Points on a hilly landscape, in no order, each with its height.
A climber steps from a point to whichever of its 2 nearest points has the largest rise for the distance, and stops where none of them is higher. Distance is the straight distance between rows; heights are no part of it.
z_954 height 273: [ -1  -9   3  12  14  23  21   0  30 -53  45  35   9 -16 -13  42  -2  14
  -6  -5   8  12  44  -7  25  29 -22  -7  19 -40 -24   0  17   0  11 -11
  15 -24  19 -49 -19  66 -10]
z_199 height 677: [-34 -10  -9 -25  -2  18 -15  28 -36  14 -26 -37  -2  -3  59 -44 -24 -28
 -12  24 -24 -42 -78  19 -35  -3  50 -15 -29 -31  -5  39  -3 -42 -31   4
 -12  40  -5  53 -10 -43 -21]
z_267 height 29: [ -7 -23  24   9  12 -13 -20 -38   5  43  32  31 -13 -16  29  93  -2  50
 -26  24   4 -44  22 -61  38  22  53 -24 -33 -44 -33   7  19 -21   4 -11
  21 -34  48   0   0  12  27]
z_425 height 411: [  2  24 -39  32  13 -34 -37 -18 -64  90  15   5 -39   1   7  21 -25   6
  37  34 -23  11  -5  12 -29 -82  18   3  10  -1   3 -14 -29 -27  -2 -17
 -27 -62  13  24  21 -13  19]
z_882 height 268: [-15  13  56  34 -65  58  54  24  49 -41 -34   2  38 -28  48 -41  17  18
   3 -18  12 -28  34  20  28  63  25  10 -46 -26 -26  20 -14  68 -20  27
  -6  47 -12 -18 -13 -11 -22]
z_114 height 339: [ 12  36 -49  14   4  63   5  12  -4 -29  35  30   1 -20  16 -23 -15  29
 -36  -7   6  18  77  29  29 -35 -28  -8  13  -5 -28  -9  11  22  32 -10
 -36   1  33 -84  11  17 -76]
z_607 height 316: [ 19 -16  34 -13 -39  57  12  19  18 -47   3 -41  17   1  15 -86 -41 -23
 -26 -40   8  28  20  25  17  83 -26  -9 -10 -22 -16  13   7  72 -29 -35
  -2  15   4 -40  -2 -31  15]
z_340 height 416: [ 18 -15  -1  -2  17 -45 -36  24   1  56  10 -35  55  30 -43 -19 -23 -19
 -14 -39  14  33 -65  12 -36 -30 -31   6 -28  26  -8 -39   6 -91  51 -14
  15  -9 -20  88  36  -5  12]
z_907 height 169: [ -9  83 -53 -32   4   6 -27 -13  -2   3  -3  96 -64  -3 -12   0  64   5
  52  41 -13  35  22   7   2 -53  -6  28  97  39  47  63  -2 -47  37 -32
 -21  12 -26  33  54 -11 -22]
z_468 height 368: [ 30 -20 -29 -15  20 -10 -23 -48  -9  47  33   4 -23   7   7  23 -14  23
 -50  18 -10  10  21 -12   5 -25   6 -11 -20  -3  -4 -16  21 -58  16 -49
  15 -19  38   5  27 -11  12]
z_344 height 98: [ 10  39   9  26  14  34  32 -27 -50 -31  21  36 -35 -23 -16  65  34   7
  -6  48 -32   6   4 -12 -31 -53  -6   3  27  17   1 -12 -22  26  30   6
  -9 -41  12  -1  -5  60   5]
z_684 height 563: [ 26 -68  51 -27   5 -51   1  -6  23 -19  54 -31  13  37 -26   6 -48 -14
   7 -45  22  11  30 -42  23  94 -31 -42 -36   4 -28 -23   5  37 -10   1
  56 -67   5 -21 -20 -32  52]
z_660 height 334: [-36   0 -12 -54  -9  15  10   2  56  21 -12  18   2   5  47 -41  40  14
   0  17  19 -38 -32 -11  32  37  45  23  -9 -59  12  61  48 -66  -3  11
  -1  73 -24  19   4 -31 -22]
z_165 height 634: [ -7 -10 -28  42  11 -42 -64 -11  -7   7 -23  18   7 -18 -26 -32 -40   5
  53  41  23  26   3  10  68   2   9  31  44 -35  -1  21  13  32 -93 -39
 -10  34  21 -45  10 -35  53]
z_262 height 287: [  5  -5  26  -7 -34  50  51  16  10 -19 -29 -36   7 -14  33 -74   6  -6
  -8 -47  16 -12   7  24  -3  46  -1 -11 -41   3 -21 -15  -9  80 -16  17
 -28  13 -10 -27  -3 -14 -20]
z_629 height 412: [ 22  -5 -22  28  -5   4 -48 -32  -5  16  12   5  -2 -20  -1  24 -33  21
 -61  45 -42  40   5  -4   0 -24 -17   0 -10  10   2 -15  -8 -74  18 -70
  61  11  59  51  30 -33  24]
z_826 height 247: [-32  42 -54 -64  25  -3 -18  20  12  30 -25  30 -60   9  14  -7  41 -21
  68  -1  16 -47 -27 -23  -9 -30  20  24  18  34  38  55 -12 -79  -8 -14
 -17  50 -88  58   8 -12 -52]
z_48 height 430: [  6 -17  25  -8   9 -35  54   9   3 -26 -44 -30  -5  -3 -18  21  31   2
  34 -33   6 -18 -15  12 -32 -19  -8   3  -5  44  23 -36 -18  43  -9  61
  10  -6 -41  -8 -35  42  -3]
z_691 height 249: [-39  25  40  24 -48  50  29   3  22  -9  -5  23  -3 -46  67 -16  27  50
 -10  13  -4 -38  21 -19  43  39  65   0 -53 -36 -26  23  11  43 -24  24
 -40  42   5 -32 -16 -21 -24]
z_64 height 84: [ -9 -37  12  23  42 -47  -2  27 -45  31  19 -36  23  34 -46  26 -23 -35
  35 -54  12  -7 -38   0 -61   4 -39 -17  33 -17  22 -49  27   1 -10  10
 -22 -89 -30 -20 -37  66  24]
z_749 height 654: [ 11   3  -9 -54 -22  32  35   1  19  20  13 -31  17  11  56 -83  16   8
 -86 -41  -6   4   5  34 -20  31   7 -12 -56  29 -10 -23  26 -11  29  -3
 -34  30  -2   1   6 -40 -62]
z_550 height 147: [-24  42  21 -47  -8  53  14 -10  33  17  60  41  -5 -11  67 -27  48  37
 -83 -16   3 -11  31 -17  22  63  37  -3 -30 -22  -6  10  63 -23  20  -1
 -30  24  -5 -38   2 -16 -58]
z_766 height 428: [ 13 -52 -32 -46  10 -76  -4  29  40  23 -26  -8  32  27 -31 -28  -4   3
  81 -61  62   6  55  10  53 -10  19  11  -6  15  -5 -14  20  16 -19  39
   0   0 -52 -56  -6   9 -26]
z_222 height 627: [-22  26 -14  -7 -10 -45  15  22  44   9 -46  27  21   4 -29  55  28  10
  49 -33  10 -16   6  32 -21 -45  12  12  66  10   7   1 -19 -36  37  59
  26  10 -32  19 -16  50 -34]
z_478 height 398: [-24  -3  -7  12 -22   4  23  42  33  -8 -30   1  39 -17   6  -4  11  27
  65 -26  25 -33  20  15  50 -29  44  19  24 -27 -15   7  -1  42 -16  70
 -38  24 -17 -61 -33  25 -44]
z_967 height 300: [ 32  -1 -25 -15  -3 -84  -2 -36  19  59 -43  18 -27  14 -43 -49 -14  -2
  34 -16  16  40  18   9  -6 -31 -15  19  -9  48  22 -15   3 -73  12 -67
  13  33 -21  23  60 -40   5]
z_306 height 637: [-30  10 -16  33   1 -40 -32  -6   5  42 -18  43  -1 -14 -10  21  12  16
  81  36  26 -12 -20 -26  58 -18  59  34  57 -42  15  30  20 -12 -44  14
 -34  17   1  -7  13   5  34]
z_843 height 119: [-21  34 -18 -75  20  69   4   0  23  21  74  50 -11   6  33 -32  57  17
 -38   2   8  -9   4 -25  37  17  19  16  17 -59  -1  42  72 -49  14  13
 -41  18 -11 -23 -11   1 -33]
z_649 height 580: [ -5 -19  -9 -47 -11  27   7  -2  -8  30   1 -37 -17   4  68 -72   1  13
 -42 -18  -3  -4 -14  11  -2  37  48 -11 -45 -18 -17  12  29   1 -18 -19
 -40   9  12 -29  -6 -46 -17]
z_249 height 488: [-59  47 -11  -7  17  35  -9  21  17  -4 -16  59  42  -3  -9   9  31 -48
 -16  14   1   2 -45   9 -43  23 -23  48 108 -61  20  61  20 -34  22  26
 -13  17 -14  71 -15  21  21]
z_510 height 244: [ 30  46 -20  -4  28  11 -79 -41 -63 -10  -4  20 -49 -47  -7  18   4  -7
  11  90 -34  77   2 -15 -26 -17 -26  38  56  43  73  36   2  12 -30 -52
  -3 -13  19  20  22 -38  44]
z_528 height 554: [  4 -21  10  12   7 -16  -6 -12  27  -6   3  27   7 -30  -4  17  17  29
  55  16  29 -11   3 -38  88  22  43  22  22 -43   1  18  44  23 -54  21
 -25  18  10 -46 -14   8  17]
z_120 height 552: [ 10   3 -38  33   7 -37 -31   7  19 -18  -3  47  -3  -9 -29 -35 -29  22
  79  28  32  20  36  25  95 -21  -5  13  43 -10 -22  11   1  28 -48 -18
 -11  30  26 -63  10  -4 -11]
z_772 height 415: [  12  -15   21    3   -5   70  -43    9   -1  -83   37    1  -41   -3
  -21    4  -45   -4   -3  -23    4   25   15  -42   12   83  -76  -16
   -5  -47    4    8    7   78   -8  -43   22  -58   29 -106  -27   31
   29]
z_931 height 561: [-24   8 -25  52  -7 -61 -39 -20  38  42 -21  65 -23  -8 -29  16 -14  46
  82  19  29  -8  26 -21  66 -27  38  14  49 -24   2  25  21 -58  -5 -43
  10  22  12 -13  48  -6  16]
z_308 height 557: [-13   3  55 -23  21  21 -41  29 -80  27  -9 -56  32  17  24   8 -35 -51
 -26 -14 -15 -30 -90 -18 -39  27  14 -34  34 -49  19  30   8 -12  -8  13
  -6 -20   9  48 -18 -10  46]
z_124 height 480: [ -9 -22 -16  58 -10 -32   9  16   0 -58  21 -24  33  28 -74 -28 -62 -64
  19  15 -19  53  16  34 -34 -13 -57  -4  16  17  -7 -33 -44  18  -1 -18
  18 -32  -3  10  -2  -3  37]
z_750 height 688: [ 10 -46   1 -16   5 -33  -1  29  38   2  30 -43  86  52 -22 -37 -36 -31
  -4 -35   8   7  -9  21 -20  30 -20 -19  -5 -15 -24  -4   5 -49  40   8
  16 -14  -3  36   2  20  -7]
z_26 height 486: [-13  13 -30  41  11 -42  -4 -12 -53  68  -4 -13 -50   4  32  32 -12  32
  22  41 -16 -52   8   3  -6 -87  49 -20 -41  16 -17 -19 -44   2  -9  15
 -23 -32  27  14   1 -12 -20]
z_116 height 52: [ -1  13   7  27   9  19  -5 -47 -39  18  32  33 -39 -29  37  80  -5  45
 -61  52 -43 -37  31 -45  12 -19  27 -37 -51  -1 -31  -6 -14  17   7 -16
  -6 -29  60   1   6  11   7]
z_774 height 617: [-42  -1 -19  -7   3  -1  -6  28 -31  18 -33 -14  -4 -17  52  -7 -11   5
  22   9   4 -68 -28   9   1 -34  70 -11 -29 -27  -6  20   0 -22 -24  47
 -24  20 -13  27  -8 -14 -52]
z_87 height 255: [ 38 -22   2  20  19  72 -54  11 -44 -33  22 -16  -3 -26 -28  32 -64   0
 -36  28 -43  50  19 -30  -8   8 -70 -14   2 -14  -1 -23 -32  22  15 -47
  56 -47  73 -33 -14   1  36]
z_980 height 451: [ 33   9   9  43 -22  85  32 -13 -29 -65 -16  -5 -18  -8 -12 -13   9 -17
 -15  16 -11  15  -7   9 -30 -22 -39 -15  -7 -10   5  -9 -20  90  -8 -18
  -7 -17   7 -36   0  22  20]
z_929 height 616: [-16  -2  -6  11 -19  43  13  20 -55   1 -48 -53  11 -18  37 -59 -28 -37
  -7  26 -26 -16 -47  45 -31 -26  13  -1 -14 -18  -1   6 -29  30 -37   6
 -38  31  13  26  11 -23   7]
z_824 height 470: [   1  -52   27   30    7 -100   33   25   22  -18  -12  -39   15   25
  -51   40  -10   -5   68  -45   12  -13    1    2  -22   -6  -37    3
  -27   47   23  -64  -36   35  -16   45   44  -49  -57   -3  -48   18
   29]
z_697 height 403: [-20 -23  49  14 -16   1  44  48  -8 -57 -70 -44  38 -22   1  19   0 -18
  21 -55   2 -55 -34  11 -43  -5   3 -26 -20   5  15 -17  -9  37  -4  70
  13   4 -44  10 -35  41 -33]
z_39 height 264: [  4 -18  25 -35   7  19  39  16   5   8  45 -18  26  29   3  20  27  15
 -66 -75  -1 -21 -15 -27 -46  30 -10 -35 -25  11 -26 -35  30 -12  75  30
 -12 -52  -5 -10 -30  56 -42]
z_558 height 228: [-29  31  34 -19 -47  64  33  -8   0 -21  -2   7 -23 -30  83 -33  34  25
 -42  46 -30  -5   2  -3   6  49  35 -10 -53 -20 -10  47   4  13 -33 -14
  -9  61  10  -6  -6 -43  -7]
z_924 height 323: [ 42 -27  20 -19  10  -9 -11 -46 -44   2  -1 -28 -60 -21  13 -18  -3   9
 -31  40 -34  26 -29 -14   8  -2  -3  -7 -60  49   6 -25 -20  30 -59 -27
  36   1  27  17   6 -67  63]
z_932 height 276: [-35  25 -59 -26  11   4  -2   0  18  29   6  11 -79  18  41  22  49  20
  45  33  10 -55 -10 -42  20 -29  65  13 -11  12  12  52  -6 -57 -21 -15
 -16  50 -56  11   4 -13 -55]
z_725 height 291: [ 34   3  -6   8  21 -17 -35 -42 -20 -15 -22  16 -34 -40  -3  -6 -19   5
   5  54 -15  48  -3  11  11  -4 -30  28  13  29  21  -3 -10  13 -44 -41
  37  24  32  19  27 -30  40]
z_374 height 695: [ -1 -35  29   6  -6 -11  -5  -3 -23  46 -10 -38   8  -2  44  23 -21  10
 -33  13 -14 -28 -41 -12 -13  12  37 -28 -59 -14 -22 -11 -19 -17 -10   2
   8 -11  39  49  -3 -19  27]
z_129 height 633: [ 11 -65  11 -18  -1 -46 -11  11  43 -12  37 -45  57  44 -19 -45 -71 -32
   4 -21  13  16  36   4  12  59  -5 -23 -33 -23 -29  -4  -7   2  -1   5
  31 -35  11   7   6 -23  27]
z_672 height 394: [ 37 -36   1 -67  23 -36  -7  -3   5  41  -2 -56  17  37 -21 -65   3 -12
 -24 -46  21  25 -64   9 -23  -9 -14   1 -58  50  19 -34  35 -80  38 -10
   6  31 -31  52  36 -23  -8]
z_698 height 621: [ -4  -8  48 -16  32 -15 -40  19 -78  43   7 -44  -4   3  29  30 -25 -38
  -2   3 -15 -40 -85 -30 -35  -1  39 -39 -39 -14  12   2  -2 -44 -19  13
   6 -35  -7  83  -4 -20  25]
z_778 height 553: [-16  -4 -20  28  -1 -43   6  19 -18  39 -45 -15  -2  -9  33  12 -18  36
  49   1  16 -58  22  22  24 -68  53 -12 -33   8 -26 -13 -33  26 -16  50
 -19  -2   9  -9 -10  -7 -40]
z_311 height 318: [ 16   3  15 -14  -5 -72   9 -37  19  42 -26  -2 -44  -7 -30 -10  20  -1
  23  -3  10  31 -27 -15 -10 -33  -3  39 -39  75  44 -10 -10 -72  27 -24
  13  34 -36  81  56 -37  13]
z_82 height 125: [-12  16   2 -32  39 -13 -14  11 -48  14 -16  -7  -1   7 -10   2  16 -61
  13  -8  -1   9 -64   8 -50   0  -6  24  41  16  40   6  12 -20 -12  30
 -28  -7 -42  61  11  11   3]
z_587 height 444: [  5   0  -5  24 -21 -11 -37  -4   8  39  13 -10  43  -3 -22  19 -17 -11
 -37  19 -24  47 -38   9 -31 -25 -17  19   7  15  -1 -15 -13 -72  43 -43
  33  -3  26  97  31 -27  51]
z_726 height 298: [ 22 -29   8 -26  19  -6  14 -14   7  37  54  -9   3  17   8  21  -1  20
 -68 -67  10 -14  38 -27  -1  39  10 -41 -55  33 -35 -57  19  23  45   5
 -13 -61  16 -22  -5   9 -27]
z_215 height 246: [  3 -20  24  -4  -7  31  51   4  28 -36  50  17  31  12 -17  43  23   5
 -38 -28 -18 -11   2 -12 -31  42 -26 -26  18 -30  -9 -11  22 -27  51 -13
   9 -52   9 -21 -34  78   7]
z_2 height 562: [ 15   4   8  24   1  -2  20 -13 -39 -13 -55 -33  -1 -10  -3 -48 -10 -38
  18  35  -6  13 -28  44 -14 -24 -16  23   7  34  10 -15 -37  69 -54   4
 -18  33   2  21  14 -29  34]
z_935 height 346: [ 43  18 -23  61  15 -35 -14 -14 -44  30  19  29 -17  -3 -30  26 -23   6
  24  29 -16  43  28  34  -6 -79 -31   1  26  41 -14 -39 -34  -3  17 -24
  11 -50  30  11  14  -1  12]
z_464 height 410: [ 18 -35  23  42 -52  44  34  19   7 -68  14 -41  10  22 -33 -22 -22 -35
 -34 -25 -11   4 -11   2 -27  33 -56 -35 -27  -6  -9 -18 -31  62  16 -25
  12 -33   1 -13 -16  17  37]
z_338 height 172: [   8   24   16   -9  -23   51    8   -6   20  -11   32   24   10  -19
   50   -6    2   36 -103    1  -29    7   41    2    7   44   -9  -16
  -44  -13  -23    6   22  -19   28  -25    7   30   39   -7   11  -16
  -39]
z_983 height 479: [ 10 -15 -17   9   9 -81  -6   7  38  17 -26  36  14  10 -47  11   7  11
  94  -9  47   8  42  15  62 -17  17  23  45   5   4   1   2  14 -20  19
  11   6 -29 -44   6  19  -2]
z_496 height 577: [-13  54  -6  34 -19 -49  17  10  14   2 -31  30  -8 -14 -33  54  39   2
  39   3  -9  18 -16  33 -48 -60  -3  27  63  54  17   0 -40 -21  33  41
  13 -12  -5  64   5  33  -8]
z_549 height 396: [  3  -5   9  -6 -30  15  82   8  33 -55  -4 -18   9   0 -25  -1  45  12
 -23 -49  -9  -2  13  12 -36  -8 -29 -20 -29  41   1 -38 -13  30  29  26
   2  -4 -22 -34 -35  46 -28]
z_970 height 505: [   5   11   28   70  -16 -108    1   -7   23   -4  -70    0   20    2
  -41   29   14  -23   62   -2   33   34   -7   24  -25   10  -38   45
   27   72   43    5  -29   29  -46   26   17    8  -25   64    3  -16
   35]
z_863 height 497: [-20   6 -55  23   3 -28 -22  -8  35  50  16  52 -11  12  -7  22   4  50
  22  -4  25 -39  40  -7  67 -47  46  -1  37 -28  -9  13  34 -59  22  -4
 -18  11  16 -30  26  10 -30]
z_12 height 74: [ -8  41  12   1   6  22  33 -41 -35  -9  18  30 -41 -22  25  68  43  24
 -12  59 -36 -38  20 -33   4 -35  30  -9 -31  28 -14   2 -35  23   8  21
  -7  -6  18  27   4  30  -9]
z_560 height 536: [  7  36   2  55 -23 -65   1 -23  21   1 -52  35  -1 -26 -18  23  12   5
  41  38   8  28  -2  30  -9 -26 -10  33  45  54  22  14 -33   0 -11  -1
  22  13  10  78  37 -12  24]
z_30 height 439: [-32   8 -24  -9 -18 -19  -1  24  57  25 -12  34  26  -3   5  39  33  49
  50 -21  26 -43  31  -7  66 -41  55  19  36 -36  -8  16  20 -23  20  70
 -11  36 -13 -28 -11  21 -48]
z_323 height 743: [-21  -2   6  51  11 -76 -63 -18  -6  48 -42  12  19   1 -30  21  -7 -14
  77  19  48  11  -3 -18  49  27  26  47  45 -37  28  26  27  21 -83  -7
 -25  10  -4  -9   5 -20  69]
z_96 height 278: [ 41 -18 -53   8   5 -68  -5 -43  -2  38 -41   0 -82  20 -15 -83 -27  12
  16  25  10  43  15  21  -3 -56   4   6 -36  52   4  -3   5 -39 -29 -71
  20  46 -11 -18  44 -71  -4]
z_604 height 355: [-17 -24 -27 -47  14 -29  -5  -9  22  47 -40 -12  -4  26  25 -49  -7  -3
   1 -11  27 -37 -37 -11 -17  -2  38  11 -37 -11   6  31  40 -97  17  -9
   8  48 -29  34  22 -36 -39]
z_371 height 376: [  3 -27   7  29 -39  41  17   8  12 -81  73 -11  -4  20 -37  -7 -26 -11
 -68 -40 -29  20  31 -17 -28  29 -58 -48 -62  22 -25 -43 -16  22  74 -31
  15 -58  15 -26 -15  24  -8]
z_151 height 150: [  3   3 -29 -65  26  38 -24   5 -54  29  -4 -16  13  19   2 -49  11 -63
 -20  19 -26  37 -52  16 -46  -2 -14  25  52 -10  41  18  26 -19  -7 -10
 -40  13 -29  30  15 -21  25]
z_737 height 404: [ 22 -16   6  29  21 -30  21 -14 -14 -26 -14  -1  -5  -2 -28 -13 -21   0
  67   2  37 -16  24  14  34 -12 -21  14  -2  25 -26 -17 -27  88 -65  16
   2 -25  -1 -57 -11 -15  25]
z_887 height 140: [-16  18 -54 -56  22  19  -3  -2   0  27  30  47 -23   2   1 -25  43  -1
  22  13  10   1 -10  -9  41 -22  32  25  47 -46  12  30  45 -41  -2   9
 -52  21 -21 -21  13  12 -15]
z_890 height 638: [ 22 -38  62 -21  -5 -26   3  44  26 -21  11 -73  89  67  -3 -28 -22 -28
 -31 -47   6   3 -80  -4 -31  84 -40 -39  17  -9   0  16   7 -36  52  12
  32   3 -18  36 -26  15  29]
z_599 height 315: [ 14  11 -28  -4  26  27 -25 -30   2  -1  40  48 -20 -29  12  40  -4  43
 -33  29 -10   9  32  -9  42  -7 -13   2  21 -33 -15   5  32 -37  19 -27
   9   5  46 -25  23  29 -15]
z_905 height 449: [  2  27  -7 -16  12 -36  19 -11  23  10  13  26 -26   1  -8  74  38  57
  -4 -17  16 -41  70 -10  23 -56  32 -16   7  30 -15 -17  -1  22  27  53
  -7 -19   3 -51 -17  45 -42]
z_861 height 271: [  12   28  -48  -17   34    7  -22  -13    0    3   47   42  -50  -22
   18   -8    1   54  -28  -22   30    8   61   -5   64  -19    9   -2
  -10   21  -20  -27   47   31    4   -7  -45  -13   29 -108    5   -3
  -71]
z_504 height 341: [ 12  -1  14  13 -14  43   8  -9  16 -35  54   9 -13   1  -1 -16 -26   2
 -72 -67  -7   8  63 -19   1  66 -22 -36 -60  27 -44 -50  -6  54  45 -23
   2 -39   5 -48  -5   1 -46]
z_300 height 194: [ 12   5 -60 -48  24   5  -7 -21 -29  27  36  21 -59  -9  13 -35  18  24
  13  20  13  14  25   5  48 -40  37   6   4  -4   1   9  51  -3 -21 -15
 -62  -6   2 -69  13  -6 -22]
z_401 height 395: [ 24  37 -12  15  -6  90  21  -8 -17 -68  12  27 -34 -27   1 -38  15  16
  -7 -14  19  31  40  10   0  -8 -52  -5 -18  -2  -6 -12  11  79   6 -11
 -18 -14   8 -97  -1  30 -47]
z_44 height 366: [-46 -18  -6  45 -18 -14   6  62  44 -13 -38   8  85   0 -10   3 -17  -7
  74  -4  26 -30   0  22  41   6  32  32  53 -57 -10  31  -6   9 -17  54
 -16  45 -25   1 -22  26 -21]
z_268 height 191: [ 22  28 -26 -60  23  47 -26 -32 -38  -3  21   3 -33 -16  17  -3  36 -40
 -17  72 -43  52 -22 -13 -20   3  -4  25  35  20  53  29   6 -27 -17 -45
   2  16 -15  34  22 -33  35]
z_681 height 551: [-11   7  18 -49  30  28 -34   8 -33  41  41   0  -7  19  46  43   4 -17
 -44  10 -23 -58 -67 -52 -31   7  30 -35 -27 -34  -6  28  -2 -84  46   9
   2 -24  10  83 -20   2   5]
z_773 height 200: [ -9  14 -12 -14 -16  49  -8 -21 -13  -3  23   7 -50 -21  65   2  11  34
 -84  59 -48   9   9 -21  -3  12  34 -16 -44 -17  -7  36  13 -27 -19 -46
  20  30  44 -10   2 -44  -9]
z_58 height 105: [ 12 -24  24  -1  32 -31  -8   0 -23  31   0 -27  28  21 -27  16  -5 -45
   2 -16  11  33 -41   8 -42  20 -25  13  41   2  23 -20  16 -11 -13  -4
  -1 -33  -7  30  -1  23  49]
z_362 height 297: [ 42  -6 -17  53  32  19 -49  -5 -59 -15  28  13  -8 -20 -46  29 -58  -7
   4  40 -28  74  24   7 -24 -39 -71   3  34  19   1 -43 -31  11   9 -40
  27 -59  38 -20   0  -1  36]
z_569 height 592: [ 23  -9  23   0  20  50 -22 -17 -67 -33 -20 -46 -13  10 -27 -29  -3 -49
 -26   1  -5  33   4  -2   3  37 -52   7  62 -25  33  11  30  86 -50 -36
  -9  -6  13 -74 -14  -7  73]
z_990 height 340: [ 24   5  -2 -51   4 -36  36 -24  28  10  -6  -6 -16  11 -23   8  52   3
 -18 -19   6  10 -10  11  -5 -27   1  19 -21  60  27 -30  -3 -50  38  27
  20  46 -30  56  24  10 -29]
z_256 height 447: [-10 -32   1  48  -4 -32  17  15  24 -26 -13 -14  44   4 -21  -6 -45 -21
  56  15  23  -8  38  23  31  12  -1   5   2 -14 -30  -3 -44  44 -40  18
  13  -2   5  -5  -4  -7  26]
z_486 height 490: [  6   6  12 -33   8  22 -45 -11 -21  60  35 -19  10  15   7  22   5  -7
 -73  27 -38  10 -68 -35 -40 -13  15   0  -6 -10   7   7   3 -98  59 -29
  30 -22  36  85   2 -27  49]
z_820 height 359: [ 25   6  20 -18 -17  86 -42   7  -3 -59  13  -7 -38 -20  18 -60 -55   5
 -19 -35   4  43  25 -16  23  88 -71   1 -41  -8 -21  -5 -10  85 -14 -42
  21  -9  28 -88   1 -33  -8]
z_282 height 129: [  0  67 -35  -8  21  23   1 -29 -29  -9  29  61 -49 -19  -2  52  52   6
  17  64 -29  17  11  -4  -7 -50   3  21  75  17  22  23 -11 -20  35   2
 -10 -20  -6  28  22  30 -13]
z_730 height 210: [-26  84 -56 -68  12   9 -17  10  20  19   5  65 -63  13  -2   3  86  -3
  69  18   1 -10   7  -2  24 -51  18  24  76  27  35  53 -13 -43  13  14
 -30  42 -66  15  17  11 -37]
z_491 height 390: [-30  42   4  27 -29  15  50  12  42 -29  -9  21  21 -11   3  72  34  49
  -8 -18  -2 -49  60  -2  -5 -47  23 -17   5   4 -31  -5 -30  33  31  52
   2  -2   4 -47 -34  61 -50]
z_825 height 543: [ 23  34  -5 -15  11 -70   3 -15  45  24  -4  29 -38  21 -40  64  51  37
  32 -26   7  -8  58  19   1 -74   6  -1  48  49   5 -16  -9 -24  47  36
  27  -8 -17 -22   1  48 -35]
z_866 height 435: [-12 -15 -30  33 -19 -94  -8  32  24   0   6 -13  62  52 -79 -40 -64 -55
  43 -11   3  69  12  49 -18 -22 -30   0   3  24  -6 -27 -46 -30  18  -3
  23 -12 -14  55  28 -11  12]
z_307 height 375: [ 26 -51  20 -57  16 -45 -20 -10  -9  56 -22 -57 -14  28  33 -34 -16 -12
  -2 -26  24 -18 -59 -26 -19  14  33 -21 -80  16  19  -6  35 -69  -3  -5
  12   9 -18  39  17 -39   0]
z_427 height 595: [ -7  13  14  46 -28  93  -7  22   1 -45   2   2  59 -15 -11   0 -31 -29
 -30  32 -34  17   8  24 -14  19 -27  18  71 -75  -4  39 -13  10  -2 -43
  11  10  30  -8  -3  23  36]
z_680 height 494: [ -6 -42  26   0   3  -9  -3   9  19  18  -4 -13  42  -3  13   5 -14   2
  18   0  25 -17  -2   0  39  47  28   9  13 -54 -13  19  16  10 -35   7
  -7   5  11 -10  -7   4  31]
z_556 height 533: [  0  -6  -4  47 -10  15 -10   8   7 -65   4  -6  47  -4 -38  -6 -49 -50
 -14  36 -25  60  10  31 -20  21 -53   9  52 -11   4   6 -31  12  -8 -41
  36   9  23  13   3   6  38]
z_234 height 485: [ 23 -23  -3  16  17  33 -13  -3 -20 -87   9 -17 -19  13 -44 -32 -34 -39
   8  -6  11  24  14   1   2  37 -86   0  28  -7  16  -5   9  83 -39 -40
   6 -29  -1 -90 -15  16  34]
z_17 height 382: [-38 -21  25  40   3  -7  19  48  -8 -27 -57 -24  62   0  -7  17 -12 -42
  36 -19  19 -40 -32  25 -20  21  -1  10  41 -33   9   6  -6  23 -20  48
  -5  11 -30   9 -21  39  -3]
z_34 height 371: [-26  35  15  10 -63  55  55  10  53 -38   2   4  15   4   2  -2  43  19
 -58 -85  -8 -21  48   5 -52  12  -7 -35 -49  29  -5 -40 -17  52  51  23
  -4 -12 -43 -60 -37  54 -68]
z_433 height 363: [-47  32  31  14 -44  69  48  39  27 -27 -22   4  27 -12  18  27  39  22
 -11 -63   5 -55  16  -3 -39   1  21 -15 -24 -32 -14   4  -7  33  33  64
 -22  -7 -28 -38 -41  63 -56]
z_689 height 509: [ -7 -75  59  25 -10 -56  33  20  20 -34  19 -51  26  45 -38  33 -21 -28
  24 -35  11 -20 -15 -29 -21  66 -44 -38 -29   6   9 -44 -13  36   4  12
  37 -62 -22   0 -43  16  53]
z_565 height 508: [-36  29  56 -12   8  55  -8  29 -31 -11 -25 -13  46  14  13   1   4 -57
 -38   3  -8 -23 -84   6 -42  50 -16  13  72 -67  17  54  10 -13  10  27
  -9  26  -5  49 -29   5  36]
z_257 height 358: [ 42 -38  24   8  14 -31   7 -39 -18   6 -11  -9 -36 -13   9  -7 -25  17
  21  10  11 -24   4 -13  30  14 -15  -5 -63  37 -37 -31 -23  66 -73   1
  24 -26  21 -18  -2 -62  50]
z_21 height 763: [  -4  -48   26   18  -32  -22   22   16    8   26  -26  -54   18    1
   46    2  -16   24  -55  -24   -8  -38  -18    4   -8   14   27  -37
 -112   42  -36  -41  -31    2   15   26    4   26   19   56   -3  -52
  -28]
z_906 height 309: [-46  -5 -24 -45   5  -2   2   0  40  31   3   6 -31  12  65  28  40  29
  -5   9  21 -76  -1 -50  23  12  73  -1 -54 -22   5  44  31 -57  15  24
  -5  35 -32  11  -4 -24 -55]
z_759 height 534: [-46  15 -20  47 -13  30   9  34  19 -26  -8  30  73   6 -34   1 -11 -40
   5  14  -4  13 -13  42 -28   9 -22  32 111 -63  -8  32  -6 -13   7  -7
 -17   9  -4   5 -11  44  15]
z_146 height 367: [  5   5  14 -71  -5 -13  53   2  39 -14 -14 -27  13   3   9  13  57  20
 -33 -60   3 -12  12   0 -18   4  10 -11 -45  49   9 -31  12  -1  34  72
  11  35 -38  11 -17  17 -65]
z_236 height 256: [ 28   7  25  -5  22  57 -21 -31 -47 -28   9   9 -22 -41   2  36  -3   2
 -42  51 -46  40  -7 -25  -2   9 -26  -2  16 -12  14  -5  -1  18  -7 -35
  31  -9  47   0   2   3  49]
z_802 height 504: [ 28  20  35  45   6  50   3 -36 -61 -48 -37 -21 -25 -16 -16  -9  -5 -27
  -3  60 -22  13 -22  -7 -19 -18 -31  12   1  20  16  -4 -41 106 -47 -19
   3   0  23  -2   1 -22  63]
z_870 height 712: [ 16 -30   4 -12 -35  -3  47  10  32 -16 -16 -50  31   5  19 -59   6   5
 -47 -24  -6  16  -8  45   3  20 -15 -11 -69  53 -22 -30 -23   4   6   5
   5  59   7  44  10 -45 -25]

Where does a climber stop that starts at each point below?
z_338 => z_569
z_924 => z_323
z_826 => z_21
z_954 => z_21
z_267 => z_21
z_300 => z_199

Call two points neighbours if one is among the 2 nearest of the other. Go from one point of each pair to the other, from neighbour to neighbour, staying as high as possible. Name the lowest point that can't be avoided.
z_750 and z_21 => z_866
z_222 and z_323 => z_433
z_323 and z_750 => z_44
z_569 and z_199 => z_802
z_21 and z_427 => z_249
